A landscape with many valleys, sampled at points; each row gives a point and its height.
A ball rolls from a point to the lowest of its 5 nearest points, and stops where none of them is lower. Distance is the straight distance between rows; heights are no part of it.
J_918 height 54.9: [ 29, -34, -12, -51,   7,  44,  20,  32,  27,  39,  21, -12, -10,  56,  -1,
  64,  31,  34, -13, -14, -23, -50,   7,  75,  24,  57,   4,  41, -81,  51,
 -14]
J_21 height 69.9: [ 34,  -5,  -5, -31,  10,  14,   5,  28,   1,  18,   6,   1,  -5,  18, -16,
  40,  21,  15, -12,   9, -25, -75,  50,  36,  56,  39,  21,  29, -26,  22,
  20]
J_124 height 33.8: [-12, -28, -23, -34,  36,   5,   8,  16,  34, -33,  31, -10, -21,  23,  38,
  32,  23,  26, -15, -27,   6,  42,   3,  62,  18,  -1, -24,  43, -38,  25,
   7]
J_166 height 79.9: [ 33,   3,   2, -24,  -5,  25,  -8,   3, -16,  31,  -3,  16, -17,   9, -19,
  10,  23,  -6,  10,   9, -36, -47,  28,  -2,  36,  29,  11, -12,  -4,  -6,
   9]
J_985 height 55.1: [-10,  -8,  -3,  -8,  28,  31,  -9, -11,  -9, -42,  24,  -1,  -2,  42, -17,
  12,  59,  -4,  11, -14,  17,  21, -13,  41,  -7,   6, -18, -11,  16,  22,
 -31]
J_860 height 18.0: [  2,  36,  11,  34, -15,  -9,   7, -15,  -7,  -6, -26, -26,  50, -31,  -9,
 -37, -24, -18, -15,  21,   5,   5,  -9, -78, -48, -12,  12, -30,  49, -41,
   2]
J_311 height 35.1: [-31, -39, -21, -24,  28, -11, -17,  19,  38, -23,   2, -12, -28,   5,  34,
  11, -12,  32,  -3, -26,   4,  60, -16,  31,   7, -20, -20,  20, -23,  12,
  11]
J_737 height 24.1: [  6,  35,  11,  35, -18, -12, -15, -36, -52,  19,  -1,  12,  42, -15, -35,
 -33, -30, -46,  30,  12,  26, -26,   0, -74, -92, -14,   7, -38,  84, -16,
 -32]
J_665 height 58.3: [ 31,  -8, -31, -13,  18,  -8,  -6,  24,  40,  22,  10,  20,   0,  10,  31,
  44, -16,  30, -13, -10, -28, -25,  21,  45,  51,  19,  -3,  22, -56,  -6,
  38]
J_157 height 53.3: [ 10,   1, -30,   7, -23, -37,  36,  34,  50,  22,  -4,   0,  20, -53,  53,
  27, -63,  15, -14, -47,  -9,  18,  -2, -34,  33, -21,  22,  33, -88, -15,
  64]
J_569 height 35.8: [-26,   5,   3,  45,  -2, -22,  -4,  -8, -17, -22, -33, -26,  17, -37, -33,
 -39, -26,   3, -11,  20,  18,  35, -43, -63, -27, -10,   2,  10,  54, -20,
 -16]
J_462 height 52.6: [-33,   4,  49,  -3, -16,  -1, -30, -20, -46, -28,  44,  23,  22,  29, -18,
  -3,  54, -43,  48,  -8,  58,  18,  -1,  42, -94,   6, -13, -13,  46,  46,
 -59]
J_128 height 34.8: [-17, -13,   6,  33,   3, -23, -16,  -4, -14, -26, -34, -24,   2, -13,  -3,
 -37, -45,  16,  11,   8,  32,  77, -42, -34,  -3, -15, -25,   7,  24,   0,
 -24]
J_628 height 61.6: [ 33,   5,  -9, -39,  21,  20,   7,  22,   0,  13,  14,  10,  -3,  46,   6,
  23,  43,  22,  -8,   9, -22, -38,  19,  32,  29,  19,  12,   6, -17,  -1,
  10]
J_714 height 33.9: [  1,  24,   2,  24,  13,  -5,  -8, -25, -38, -35,   8,  15,  10,  23, -27,
 -41,   2, -24,  39,   7,   4,   6, -17, -27, -48,  -1,  -3, -33,  70,  -4,
 -33]
J_468 height 43.5: [ -4,  -2, -11,   9,  -5, -29,  19,  34,  43,  11,   2,   0,   7, -40,  39,
  13, -65,  19, -23, -16, -15,  39, -30, -18,  29, -13,  12,  16, -44, -17,
  44]
J_847 height 32.4: [-35, -47,  43,  -8, -39,  22, -40, -29, -30, -43,  12, -12, -14,  52,  -6,
 -33,  52,  17,  37, -19,  51,  57, -15,  58, -35, -12, -37,   1,  18,  37,
 -42]
J_365 height 20.8: [ 24,  32,  30,   9,   9, -14,  -6, -18, -62,  24,  25,  30,  14, -22, -45,
  -8,  -1, -17,  52,  14,  -6, -63,  23, -31, -33,  -1,   2, -38,  67,  -6,
 -11]
J_622 height 58.1: [ 13,  -9, -43, -14,  21, -32,  21,  53,  39,  18,  30,   2,   7, -10,  41,
  41, -32,  17,  10, -37, -10,  23,  11,  26,  61, -11, -16,  37, -72,  11,
  52]
J_414 height 64.7: [  6,  19,   7, -24,  26,  23,   8,   2, -33,   1,  18,  10, -13,  32,  -8,
   6,  40,  -4,  36,  -3,   1, -21,   3,  14, -15,   6,   6,   5,  32, -12,
 -10]
J_820 height 41.2: [ 12, -26, -13, -31,  21,  23,  -4,  11,  14, -18,  34,  -7, -16,  42,   9,
  42,  62,  17,  -9, -17,   5,  25,  -1,  60,   6,  14, -11,  15, -27,  22,
 -13]
J_102 height 28.6: [ 31,  11, -26,   0,  -6, -16,   8,  23,  30,  28, -10,   9,  -2,  -4,  28,
  37, -26,   7, -27,   0, -33, -48,  24,  28,  64,  48,  20,  22, -55, -17,
  34]
J_123 height 47.9: [ -8,  -9,   5, -29,   6,  25,   2,  10,  -2,  -7,  30,   2, -14,  60,  -8,
  37,  86,   8,   8, -27,  15,   5,  -7,  60, -35,  11, -14,   8,  -1,  45,
 -42]
J_974 height 51.7: [  3,  16,  -7,  20, -41, -10,  17, -13,  31,  45, -40,   6,  -5, -29,   3,
 -21, -19, -37, -44,  33, -32, -59,   6, -36,  48,   3,  35, -20, -31, -28,
  25]
J_403 height 45.8: [ 27,  12, -14,  43, -14, -16,   9,   2,  42,  29, -17,   3,  -1, -18,  31,
  -4, -16,  -1, -25,  -3, -21, -43,   1, -18,  38,   6,  27,  10, -41, -25,
  29]
J_829 height 58.0: [ 37, -26,  -2, -47,  13,  16, -12,  29,  28,  21,   5,  -5,  -8,  51,  27,
  65,  30,  15, -26,  10, -18, -55,  39,  56,  36,  47,   9,  33, -69,  13,
  15]
J_716 height 40.0: [-32,   6,  -1,  29, -45, -11,  12,  19,  35,   0, -26, -16,  20, -40,  18,
 -17, -49, -13, -65,  18,   9,   4, -15, -69,  16, -31,  20, -25, -27, -61,
  32]
J_742 height 28.8: [ 20,  35,  27,   1, -20, -14,   8, -43, -39,  35,  12,  -1,  34, -39, -35,
 -25, -40, -40,  28,  18,  16, -43,  22, -79, -91,  -1,  30, -55,  83,  -6,
  -6]
J_780 height 64.4: [ 19,   4, -25,  11,  -8, -26,  19,  42,  58,  13,  18,  12,  10, -33,  37,
  36, -46,  22, -10, -46, -37,   6,   6,  19,  42,  -1,  11,  24, -67, -14,
  71]
J_463 height 79.4: [ 33,  14, -14,  17,  -6,   1,   3,  -7,  -5,  43, -13,   3, -16,  -9, -11,
  -5,  -2, -17, -12,   9, -43, -58,  27,  -1,  38,  18,  16,  -3, -26, -25,
  14]
J_559 height 42.0: [-13,  20,  37,   3,  25, -14, -11, -21, -55,  -7,  57,  16,  19,  28, -35,
  15,  28, -28,  52,  -8,  38, -10,  26,   5, -66,   6,  -5, -32,  51,   9,
 -22]
J_135 height 39.1: [  6,  15,   2,  24, -26,  -7,  20,  -7,  21,  23, -20,   1,  10, -15,  11,
  -4, -19,  -6, -29,  15, -29, -26,   2, -33,  16,  -6,  19, -11, -10, -42,
  21]
J_651 height 44.4: [-27,   0,  -7,  25, -12, -17,   6,   7,   9, -14, -18, -18,  -1, -25,  -4,
 -17, -41,  12, -23,  10,   5,  40, -40, -61, -20, -11,  12,   3,   8, -26,
  -4]
J_223 height 57.0: [ 17,  12,  32, -13,  -6,  16,  -1,  -5, -48,  20,  13,   8,   2,  -7, -27,
   2,  19,  -6,  38,  17, -19, -62,  27,  -7,   0,  18,  15, -13,  23, -15,
  18]
J_993 height 34.5: [-14,  16,   2,  39,  -4,  -8, -26,   1, -29, -13, -42, -36,  37, -20, -34,
 -39, -46, -11,  -9,  27,  27,  43, -43, -77, -51, -20,   1,  11,  56, -26,
 -30]
J_722 height 45.1: [ -4, -27, -30, -27,  38, -26,   2,  41,  32,  -9,  43,  -6, -23,  -4,  38,
  44, -13,  29,  -8, -30,  -6,  45,   8,  31,  39, -17, -17,  36, -52,  14,
  24]
J_336 height 27.7: [ -5, -14,  -8,   1,  14,  -7,  -2,   2,  20, -18,   0,  -1, -19,  10,  12,
  -4,  -6,  32,  10,   0,  -5,  50, -12,   7,   7,   0, -20,   7,  -3,   4,
  -5]
J_797 height 43.6: [-44,   3,  37,   8, -13,  19, -36, -31, -31, -65,  33,  -7,   4,  35, -21,
  -4,  66,  -7,  28, -21,  48,  41,  -9,  60, -64,  -7, -29, -13,  36,  49,
 -74]
J_125 height 42.3: [ -8, -14,  -9, -26,  34,   8,  -4,  -1,  27, -21,  13,  10, -23,  17,  29,
   6,  45,  30,  -1,  -6,   5,  33, -15,  46,   1,  -9, -24,  25, -15,   7,
 -17]
J_577 height 54.4: [-27,   0,  36,  -1, -23,  19, -14, -14, -28, -18,  44,  -4,  -3,  40, -31,
  13,  89,  -7,  37, -16,  50,  15,  -8,  60, -75,   2, -14,  -3,  24,  62,
 -75]
J_596 height 75.5: [  16,   16,   21,   -7,  -23,  -29,   16,   -6,  -24,   31,  -57,   11,
   -2,  -42,  -17,  -20,  -15,  -61,  -42,    0,  -38, -110,   30,  -45,
   48,   14,   43,  -12,   23,    9,   19]
J_590 height 54.3: [ 15,  -2, -17,   0,  11, -17,   9,  -6,   3,  -5,   5,   7,  -7,  -1,   8,
  -8,   5,  21, -10,  -5, -14,   2, -11,   2,   9,   5,   3,  -4,  -9, -32,
   0]
J_798 height 46.2: [-28, -28,  11, -31,  25,  21,  -9, -13,  -3, -33,  -1,   0,  -5,  26,  18,
  -1,  47,  27,  12, -23,  28,  56,  -7,  64, -13, -13, -34,   7,  17,  31,
 -26]
J_865 height 40.4: [-21, -32,  13, -15,   3,   9, -37, -24, -21, -55,  15, -16, -15,  21, -14,
 -25,  31,  19,  28, -13,  35,  59, -19,  34, -21, -15, -13,  -8,  25,  19,
 -23]
J_557 height 54.0: [ 26,  18, -10,  10,   0,  -6,  12,  -6,  14,   5,   6,  17,  -5, -10,   2,
  -4,  -5,  19, -13,  10, -30, -17,  -4,  -9,  17,   2,   4,  -1, -12, -32,
  15]
J_320 height 61.1: [  5,   9,  -9,  -6,  26,  10,  -2,  -6, -13, -31,  18,   6,  -9,  27, -12,
  11,  29,  13,  16,   0,   2,   1,  -9,  24,  -7,   4,  -1,  -2,   5, -11,
  -3]
J_179 height 64.9: [ -3,  -2,  17, -23,  11,  29,   8,   5, -32,   9,  53, -14,   0,  34, -17,
  57,  72,  -7,  24,  17,  13, -19,  14,  33, -18,  32,   2,  -1,   7,  18,
 -26]
J_5 height 24.6: [-44, -59,  22, -11, -25,  30, -52, -25, -22, -48,  -2, -30, -25,  16,  -5,
 -48,  30,  27,  38, -16,  38,  92,  12,  52, -19, -26, -47,  -2,  10,  31,
 -46]
J_525 height 26.2: [-42, -44,   1, -25,  12,   6,   1,  17,  30, -24,  26,  -4, -25,  24,  32,
  14,  17,  42,  -7, -24,  18,  80,  16,  65,  18, -20, -34,  31, -34,  56,
 -10]
J_31 height 84.2: [ 39,   6,   8, -26,   0,   7, -22,  18, -10,  22, -24,  20, -18,   5,  -3,
  28,   1,   9, -23,   7, -47, -95,  36,  14,  74,  41,  38,   4,  -6,  25,
  30]
J_420 height 52.7: [ 31, -18, -10, -49,  17,  39,  16,  24,   8,  22,  25, -22, -13,  48,  -5,
  52,  53,  19,  -6,  -8, -16, -50,   8,  60,  14,  62,  12,  30, -58,  41,
  -7]
J_291 height 54.2: [ 18,  17, -22,  26, -30, -17,  20,  14,  63,  33, -16,  22,   7, -34,  44,
  21, -50, -11, -37,   1, -17, -38, -10, -12,  42,   3,  38,  15, -80, -19,
  54]
J_133 height 23.5: [-18, -46,  -4,  17,  20, -30,   0,  11,  -7, -32, -20,  -2, -29,  -4,   8,
 -12, -44,  17,   0,  -4,  11,  58, -18,  -7,  -5,  -7, -22,   8,  15,  -4,
 -20]
J_337 height 72.5: [ 19,   8,  -1, -14,  -2,  19,   3,   0, -41,  15,   6,   9, -15,  16, -32,
   5,  36,  -6,  29,  14,   0, -41,  19,  13,   3,  17,  -1, -25,  11, -25,
  -9]
J_284 height 59.7: [  7,  19, -10,  23, -24,  -2,  11,   2,  39,  48, -44,   9,  -2, -23,  20,
  -7, -27, -30, -29,  24, -28, -65,  21, -15,  52,   9,  27,   0, -36, -23,
  30]
J_81 height 24.4: [-45, -44,  23,  22, -24,   7, -34, -35, -43, -54,  -8, -19,  -8,  25, -18,
 -62,  -1,   2,  42, -16,  46,  82, -16,  28,  -8, -21, -53, -15,  29,  31,
 -55]
J_164 height 33.1: [-27, -21,  10,  25,   7, -17, -21, -30, -36, -61, -17, -11,  -6,  13, -13,
 -50,  -5,  -6,  37,  -3,  16,  58, -35,   7, -17,  -3, -30, -24,  40,   8,
 -28]
J_796 height 68.9: [  22,    6,    9,  -14,  -15,  -16,   11,   -9,   10,   34,  -52,   10,
   -9,  -40,   -1,    7,  -27,  -51,  -71,   14,  -54, -112,   29,  -17,
   69,   11,   61,    5,    5,   18,   20]
J_412 height 46.8: [-33, -20,   7, -39,   6,  43,  -7, -14,   7, -27,  17,  -5, -11,  48,   8,
   5,  72,  12,  -9, -13,  27,  37, -30,  58, -31, -13,  -9,  23, -18,  39,
 -43]
J_881 height 47.6: [-26, -48, -40, -34,  27,  -6, -12,  48,  35,   1,  39,  -8, -13, -19,  47,
  61,  -5,  23,  17, -41,   7,  72,  17,  56,  40, -35, -31,  42, -55,  70,
  18]
J_624 height 28.4: [ 15,  24,   5,  34, -27, -12,   4, -16,   0,  -4, -30,  -5,  18, -31, -12,
 -51, -22, -14, -25,  29, -25,  -1, -22, -66, -20, -11,  13, -12,  33, -41,
  -1]
J_23 height 54.6: [ 27,  33,  19,  11, -17,  16,  -1, -12, -36,  37, -19,  -2,  10, -16, -31,
 -24, -14, -24,  19,  -1, -14, -49,  19, -48,  -3, -15,  -3, -22,  26,  -9,
   0]
J_196 height 26.7: [ -9,   9,  10,  43, -19,   0,   9,  -2,   5, -17, -28, -12,  33, -37, -19,
 -35, -21,  -3, -19,  22,   8,  19, -22, -65, -25,  -1,   6, -25,  46, -28,
  -2]
J_988 height 24.0: [ 19,  19,  19,  32, -14,  -7, -20, -18, -40, -22,  -1,  -3,  33,   1, -36,
 -37, -27, -19,  31,  -9,  31,  30, -13, -52, -57,  -5,  -8, -18,  73,  11,
 -35]
J_895 height 17.8: [  5,  37,   8,  30, -13,  -5, -13, -25, -37,  -8, -14,  -4,  31, -19, -41,
 -41, -31, -10,  14,   5,  25,  13, -19, -57, -68, -22,   4, -26,  78, -18,
 -20]
J_199 height 54.5: [-15,  10,  14, -13,  -4,  22,   3, -12, -24,  -9,  39,  -8,  -9,  43,  -6,
  21,  84,  -8,  26,  -9,  39,  10,  -4,  51, -50,   2, -11,   0,  25,  42,
 -44]
J_561 height 53.6: [  5,  14,  -8,  19, -34, -17,  19,   8,  42,  57, -56,  11,  -6, -45,  39,
  16, -36, -46, -61,  21, -24, -78,  22, -26,  69,   4,  46,   1, -43,  -8,
  39]
J_188 height 29.5: [  1,  30,   1,  24, -32,  -1,  22,  -8,   9,  19, -34, -15,  28, -30, -16,
 -29, -16, -29, -19,  23, -12, -29,  -3, -68, -21,  -9,  21, -28,   8, -33,
   4]
J_690 height 49.3: [  4,   0,  -2, -42,  17,  27,  16,   0,  -8, -10,  25,  -7,  -8,  37,  14,
  23,  64,   9,  10,  -1,   7,   0,  -4,  46,  -9,   1,   2,  -3, -13,   4,
 -12]
J_733 height 24.2: [-41,   2,   7,  42, -21, -11, -36,   8, -27, -20, -52, -30,  47, -30, -42,
 -56, -70,  -9, -25,  24,  43,  47, -36, -89, -47, -31,  10,  -4,  58, -38,
  12]
J_547 height 16.1: [-50, -48,   6,  13,   2,   4, -33, -17,  -9, -28,  -3, -10, -30,  22,  11,
 -29, -22,  21,  41,   8,  26,  79, -19,  28,  -1, -31, -52,  -3,   7,  29,
 -38]
J_384 height 27.2: [  4,  21,  -4,  29,  -3, -14,  -1, -25, -23, -18, -27, -12,  16, -14, -21,
 -46, -18,  -8,  -7,  17,  11,  23, -27, -44, -35, -18, -10, -13,  56, -17,
 -21]
J_52 height 56.4: [  5, -14, -25,  -1,  16, -35,  18,  41,  41,  -9,  10,  12, -20, -38,  28,
  32, -59,  26,  12, -27,  -6,  46,   5,   4,  28, -16, -10,  18, -27,   0,
  37]
J_913 height 8.7: [ -8,  28,  -2,  42, -29,   3, -12, -25, -28, -20, -39, -19,  56, -33, -43,
 -57, -39, -19, -32,  15,  28,   7, -15, -85, -57, -25,  10, -41,  60, -47,
  -6]
J_294 height 47.8: [-17,  -5,  19,  -5,   9,   4, -18, -16, -40, -40,  20,   8,   6,  41, -10,
 -24,  36,  -7,  44, -16,  39,  22,  -4,  30, -41, -14, -23, -19,  41,  24,
 -34]
J_948 height 40.3: [ 39,  24,  31, -16,  -4,  -1,   0, -22, -43,  27,   4,  13, -14, -15, -43,
 -19,   4, -33,  31, -13, -20, -85,  35, -23,  -1,  17,  21, -28,  36,  -6,
   6]
J_928 height 60.3: [ -8,  -2,  -2, -35,  28,  40,  19,   2, -25,  29,  26,  -8,  -4,  44, -22,
  40,  61,   4,  18,  -5,   2, -37,  11,  42,   4,  18,  -4,   1, -20,  15,
  -5]
J_516 height 32.5: [ -2,  32,  38,   6,  13, -31, -10, -25, -63,   8,  41,  21,  15, -18, -46,
 -25,  -5, -29,  55,  14,  39, -37,  19, -26, -77, -10,   6, -36,  81,  10,
 -19]
J_584 height 53.2: [ 20, -16, -36, -41,  33,  29,   9,  12,  43,  22,  26,  -3,   3,  36,  30,
  55,  32,  23, -12, -16, -27, -17,  24,  65,  34,  34, -11,  41, -64,  21,
  20]
J_917 height 3.7: [-24, -38,  10,  -8,  29,   0, -13,  -9,   2, -28,   7,  -3, -34,  14,  16,
 -19, -24,  36,  28,   6,  25,  70, -28,  23,  29, -14, -33,   8,   6,  24,
  -5]
J_246 height 58.4: [ 26,  38,  -9,  11,  -5,  18,  17, -10,  -7,  30, -10,   9,  -2, -21, -11,
 -22,   1,  -1,  -5,  15, -32, -30,   7, -37,   4,  11,   9, -18,   9, -21,
  13]
J_718 height 33.6: [ 25,  21,  37, -11, -11, -13,  22, -51, -37,  35,   7,  13,  15, -48, -45,
 -20, -29, -50,  11,   3,  -6, -76,  41, -62, -41,   8,  29, -40,  52, -11,
   6]
J_836 height 33.2: [ -4,   5,  -2,  23, -35, -12,  41,  28,  47,  22,  -7,  -6,  11, -42,  22,
   9, -48,  -8, -38,   6,  -7,  17, -13, -42,  21, -21,  26,  12, -49, -41,
  34]
J_75 height 39.0: [ 14,   8,  -4,  30, -36,   0,  28, -16,  11,  30, -55,   6,  24, -35, -22,
 -26, -13, -44, -31,  25, -25, -60,   6, -63,  16,  -4,  27, -21,  15, -25,
  12]
J_959 height 61.9: [ 33,   5, -16,   1,   5,  -3,  -1,   6,  22,  38, -11,  32,  -9,  -6,  18,
  16,  -4,  14, -18,  13, -43, -57,   8,   9,  60,  25,  31,  20, -47, -13,
  42]
J_491 height 48.5: [-14,  -5,  -1,  -7,  26,   7, -21,  -7,  -8, -32,  10,  13, -16,  36,  -1,
 -14,  28,  18,  23,  -8,  22,  32, -20,  12, -20,   1, -18,   0,  26,   2,
 -25]
J_701 height 49.2: [  7, -10, -22, -11,  29,  -3,   1,   5,  33, -10,  20,  15,  -9,  15,  38,
  26,   6,  30,  -5,  -2,  -9,  24,   2,  21,  10,  12, -21,  17, -28,  -7,
  14]
J_221 height 40.7: [-29,  -6,  12, -21, -17,  27, -27, -21, -15, -46,  15,  12, -12,  44, -10,
   4,  62,   2,  12, -34,  37,  59, -15,  63, -39, -15, -28,   9,  13,  40,
 -43]
J_591 height 52.8: [ 17,  -4,  -3, -54,   1,  43,  14,  14,   6,  12,  16, -13, -10,  49, -10,
  56,  64,  10,   4,  -8,  -3, -35,  12,  55,  -6,  38,   4,  25, -52,  33,
 -20]
J_883 height 39.5: [ -9, -10,  15,  33,   0,  -3, -18, -33, -16, -25, -26, -23,  -1,   3, -18,
 -63, -36,   5,  29,  -4,  26,  76, -25, -26, -29, -18, -36,  -3,  33,   6,
 -38]
J_171 height 42.4: [-13, -22, -11,  -1,  26, -13,   5,  17,  20, -18,  13,   5, -32, -14,  22,
   9,   3,  33,   4, -12,  -4,  38,  -8,  20,   8, -15,  -5,   3, -18,   4,
   3]
J_33 height 59.9: [   2,   11,    3,   16,  -14,   -8,   21,   -7,   14,   56,  -63,   -1,
    1,  -33,   11,  -13,  -25,  -55,  -60,   36,  -37, -104,   24,  -45,
   46,    0,   54,   -7,  -18,   -1,   15]
J_579 height 66.6: [ 17,  -2, -33,  -4,  25,   0,  18,  16,  40,   7,   8,  17,  -1,   1,  28,
  33, -17,  28, -11,   1, -36,   7,   4,  21,  36,  18,  -4,  10, -34, -21,
  34]
J_230 height 72.2: [ 19,  10,  13,  -5, -28,   7,   8,  -9, -20,  43, -31,   1,  -7, -25, -19,
  -7,  -3, -30, -17,   4, -32, -74,  21, -29,  17,  18,  30, -16,  19,   4,
  15]
J_599 height 50.5: [ 27,  16, -18,  10,   6,   4,  -9,   1, -24, -15, -11,   0,   4,   8, -22,
 -16,   8,  -3,  18,   5,  -3,  18, -21, -15, -24,  -6, -22, -22,  28, -12,
  -5]
J_206 height 38.7: [-13,   8,  -7,  28,  13, -32,   3, -10, -16, -33,  -9, -17,   4,  10,   1,
 -23, -24,   0,   5,  13,  15,  39, -32, -29, -11,  -1, -28,   2,  31, -13,
 -24]
J_370 height 40.6: [ -1, -28, -25, -52,  39,  15,   7,  41,  53,  12,  36, -23,  -9,  25,  49,
  72,   9,  26, -18, -39,  -4,  32,  20,  70,  33,  -1, -22,  47, -79,  41,
  25]
J_921 height 17.2: [-53, -61,  18, -10,   0,  13, -26,   0,  -4, -16,  -1,   3, -34,   6,  42,
 -32,  -9,  35,  20,   3,  33,  86, -10,  58,   9, -36, -45,  14, -11,  37,
 -29]
J_755 height 59.2: [  9, -16, -19, -26,  20,   1,  18,  35,  51, -11,  21,  15,  -1,  20,  36,
  33,   8,  31,   2, -19, -11,   4,  13,  37,  36,  13, -14,  33, -51, -14,
  36]
J_581 height 28.7: [ 10,  50,  14,  22, -28,  -3,  -4, -19, -42,  29, -13,   2,  41, -39, -54,
 -27, -21, -40,  12,  35,   7, -24,   6, -86, -73, -12,  13, -39,  62, -38,
  -7]
J_862 height 50.4: [  6, -10, -19,  -3,  22,   5,  12,   8,   0, -27,  21,   9, -16,  15,  15,
  16,  19,  19,   1,  -1, -14,  12,  16,  36,   8,   2, -18,   7, -13,  -8,
  15]
J_212 height 23.7: [-43, -52,   0, -24,  20,   1, -27,   8,  17, -14,  10, -10, -32,   8,  27,
   3,  -2,  29,  18, -12,  20,  86,  17,  59,   0, -26, -41,  28, -27,  35,
 -24]
J_554 height 51.8: [  9,  33,  11, -31,  24,  11,  -4, -11, -63,   8,  35,  14,  -3,  24, -30,
  27,  22, -28,  57,   9,  16, -15,  29,   0, -37,   6,  -3, -21,  53,   8,
 -13]
J_118 height 80.9: [ 32,  15,  -5,  -6,  -5,   0,  13,   0,  -6,  37, -20,  15, -10, -13, -13,
  -3, -13,   3, -17,   6, -39, -80,  19,  -4,  60,  39,  29,   3,  -4,  -4,
  12]
J_170 height 5.0: [ 13,  10, -13,  26,   0,  -9,  18,  17,  43,   1, -11,  11,  11, -27,  31,
   6, -36,   7, -21,   3, -21,  -2, -16, -34,  23,  -1,   3,  -2, -23, -37,
  37]
J_138 height 41.3: [-10,   6,  10,   4,  10,   5, -22, -16, -38, -37,   4,   6,   9,  20, -22,
 -38,  20, -12,  23,  -1,  24,  40, -21,  -9, -24,  -8, -26, -10,  49,  10,
 -31]
J_322 height 63.8: [ 18,  22,   6,  -4, -20,  -7,  18,  -6,  16,  37, -39,   0, -11, -26, -10,
  -4, -15, -28, -27,  22, -45, -75,  31, -26,  46,   3,  30, -13,  -3,  10,
  16]
J_889 height 44.2: [-10,  18,  18,   4,  21,   8, -20, -18, -59, -11,  26,  22,  20,  11, -22,
  -8,  26, -13,  56,   3,  18,   3,  -8,  16, -63, -16, -22, -31,  67,  21,
 -41]
J_927 height 34.4: [-19,   8,  -5,  25,  -9, -18,  13,  11,  48,   5, -18,  -4,  -3, -44,  18,
  -4, -44,  18, -19,   0, -10,  30, -28, -52,   6, -16,   6,  24, -14, -41,
  23]
J_724 height 46.9: [ -5, -11,  -6,   9,  12, -24,   8,  20,  20,  -9,   5,  -2, -18, -20,  28,
   9, -40,  24, -12,  -8, -18,  46, -12, -32,   9,  -9, -12,  14, -13, -19,
  19]
J_960 height 47.2: [  8,  -9, -17, -47,  16,  27,   4,  16,   7,  -1,  27, -11, -12,  38,   4,
  51,  46,  30,  -1,  -4,  -9, -14,  -1,  58,  17,  28,   8,  22, -42,  24,
   0]
J_467 height 44.7: [-16,  18, -10,  26, -32, -14,  25,   3,  46,  32, -40,  21,  26, -36,  33,
   3, -46, -55, -70,  22,   7, -43,   2, -34,  69, -11,  39,  -9, -62, -42,
  68]
J_379 height 39.3: [  0,  14,  -8,  34, -34, -11,  14,   8,  34,   9, -15,  -2,   9, -39,  23,
 -18, -42, -35, -61,  25,  -5, -13, -10, -58,  30, -14,  39,  -7, -45, -45,
  53]
J_204 height 60.9: [ 29,  12, -22,  19,  -6, -24,   5,  16,  56,  33,   5,  10,  -6, -25,  37,
  24, -39,  14, -21,   1, -37, -27,  10,  11,  29,   5,  10,   6, -47, -28,
  37]
J_680 height 36.8: [-41,   3,  -8,  33,  -7, -18,   1,  17,  14, -14, -27, -24,  33, -49, -14,
 -28, -43,   1, -39,  24,   9,  39, -21, -60, -17, -18,  19,  -7,  11, -39,
  27]

For each start below, name the point where the ball stops.
J_320: J_917
J_414: J_917
J_796: J_170
J_889: J_913
J_985: J_917
J_596: J_913

Call two points neighbours if one is among the 5 nearest of the other. Go from one point of each pair to the other, from neighbour to neighbour, staying as low as possible. Name the highest point that can't be avoided.
J_365 and J_170: J_680
J_102 and J_170: J_403
J_913 and J_917: J_569
